Points, in no order, along strands that fork, close into loops and pass close to each other.
Points whose rows are less than 32.5 apart are linked; no others are.
K931: -10, 33, 12, -6, -27, -14, 23, -16, -7, -7, -17, -32
K168: 7, 29, -1, -17, -33, 3, 19, -31, -6, -17, -7, -25
K21: 5, 11, 5, -34, -22, 0, 1, -30, -4, -7, -33, -9
K74: 18, -37, 9, 29, 30, 10, -19, 16, 20, 3, -6, 39
K453: 8, 23, -1, -24, -31, 2, 12, -35, -5, -14, -21, -19
K91: 1, 5, -8, -28, -18, -7, 7, -13, 2, 9, -16, -13
K62: 20, 27, -16, -24, -40, 15, 5, -43, -10, -31, 3, -24
K648: -9, 16, 24, 27, 14, 13, 11, 27, -8, -17, 20, 12
K850: -15, 23, 10, -5, -22, -15, 23, -1, -9, 2, -11, -32
K52: -23, -21, 8, -20, 15, -32, -29, -1, -7, 29, -36, -6
K698: -26, 18, 13, 22, 2, -6, 21, 32, -14, 1, 21, -18
K122: -9, 0, -2, -25, -13, -13, 7, -7, -2, 14, -23, -17
K215: 6, -6, -19, -35, -12, -9, -6, -21, 9, 18, -14, -5
K108: 13, -27, 2, 22, 38, 13, -20, 15, 16, 1, 13, 42
K983: -20, 22, 5, 6, -14, -12, 25, 14, -11, 5, 3, -31
K630: -5, -8, -20, 5, 24, 3, -2, 13, 16, 17, 42, 13
K483: -24, 24, 11, 17, -8, -11, 27, 22, -17, 1, 14, -29
K205: -5, 44, 11, 1, -29, -8, 29, -20, -5, -16, -3, -30
K111: -5, 27, 13, 15, 4, 15, 19, 15, -4, -19, 28, 4
K690: 25, 16, -26, -34, -39, 19, -5, -43, -8, -27, 0, -19
K160: 14, 34, -11, -14, -33, 14, 15, -33, -7, -26, 12, -22
K743: 49, -39, -5, 24, -1, 19, -12, -1, 15, -11, -27, 33
K576: 16, -2, -36, -36, -19, 6, -5, -30, 8, 9, 7, -4
K780: 8, 32, -2, 0, -14, 20, 19, -8, -5, -25, 29, -5
K369: -10, -28, 9, 36, 41, 1, -18, 34, 9, 11, 20, 29
K518: 27, -40, 10, 30, 19, 9, -11, 13, 17, 1, -20, 37
K852: 14, -10, -36, -35, -5, -6, -9, -27, 15, 21, 1, -3
K950: 1, 38, 4, 1, -17, 11, 25, -10, -4, -18, 21, -15
K691: -25, -17, 7, 34, 33, -8, -7, 44, -9, 11, 28, 11
K666: -18, -24, 15, 36, 36, -3, -11, 43, -2, 8, 18, 22
K536: -2, 44, 6, 4, -25, 0, 27, -17, -5, -21, 14, -23
K942: -14, -6, 6, -27, -5, -20, -9, -5, -4, 16, -37, -9
K34: 7, -16, -3, 15, 34, 15, -12, 15, 15, 1, 28, 36
K858: -19, 3, 22, 33, 22, 3, 7, 39, -12, -6, 20, 9
K398: -33, -3, 2, 26, 13, -13, 9, 41, -17, 15, 29, -10
K371: 13, -49, 5, 36, 44, -2, -26, 15, 24, 16, -4, 38
K644: -9, 6, 23, -38, -6, -4, -15, -20, -8, -7, -44, 4
K219: -21, -14, 9, -22, 2, -27, -18, 1, -11, 21, -39, -8
K633: 54, -37, -11, 27, -12, 18, -5, -4, 15, -13, -30, 22
K586: -8, -31, 0, 34, 51, -3, -23, 23, 18, 19, 30, 27
K588: 38, -41, 0, 28, 10, 10, -11, 5, 19, 0, -26, 32
K317: -25, 9, 10, 26, 9, -3, 13, 38, -13, 2, 26, -7
K152: -31, -12, -2, 28, 26, -11, 0, 41, -9, 19, 34, -1
K50: 22, 8, -24, -41, -33, 14, -7, -41, -5, -17, -9, -12
K960: -23, -21, 12, -24, 25, -27, -39, -5, -7, 24, -35, 5
K485: -1, 4, 7, -39, -13, -4, -8, -23, -4, -1, -39, -4
K119: 22, 2, -31, -41, -26, 10, -9, -38, 2, -5, -6, -7
K939: 1, -10, -15, 9, 30, 12, -6, 13, 17, 9, 41, 25

A piece is two or more points that can be reached from each other along the links. Count, over all rows, the pieces, the separate loops (a circle has one, a figure eight two, a Y none), the forks (points with three links) and the tips (points with one).
pieces: 3
loops: 0
forks: 2
tips: 8

A tip is a point with one link. Name the tips that can be reached along the links from each point below, in the order of the rows.
K205: K111, K780, K586
K122: K644, K960
K34: K630, K371, K633

Name the points in between on the shortest way along the links from the first point to the second, in order.
K205 / K483: K931, K850, K983
K666 / K398: K691, K152
K52 / K576: K219, K942, K122, K91, K215, K852
K34 / K371: K108, K74
K21 / K160: K453, K168
K371 / K743: K74, K518, K588
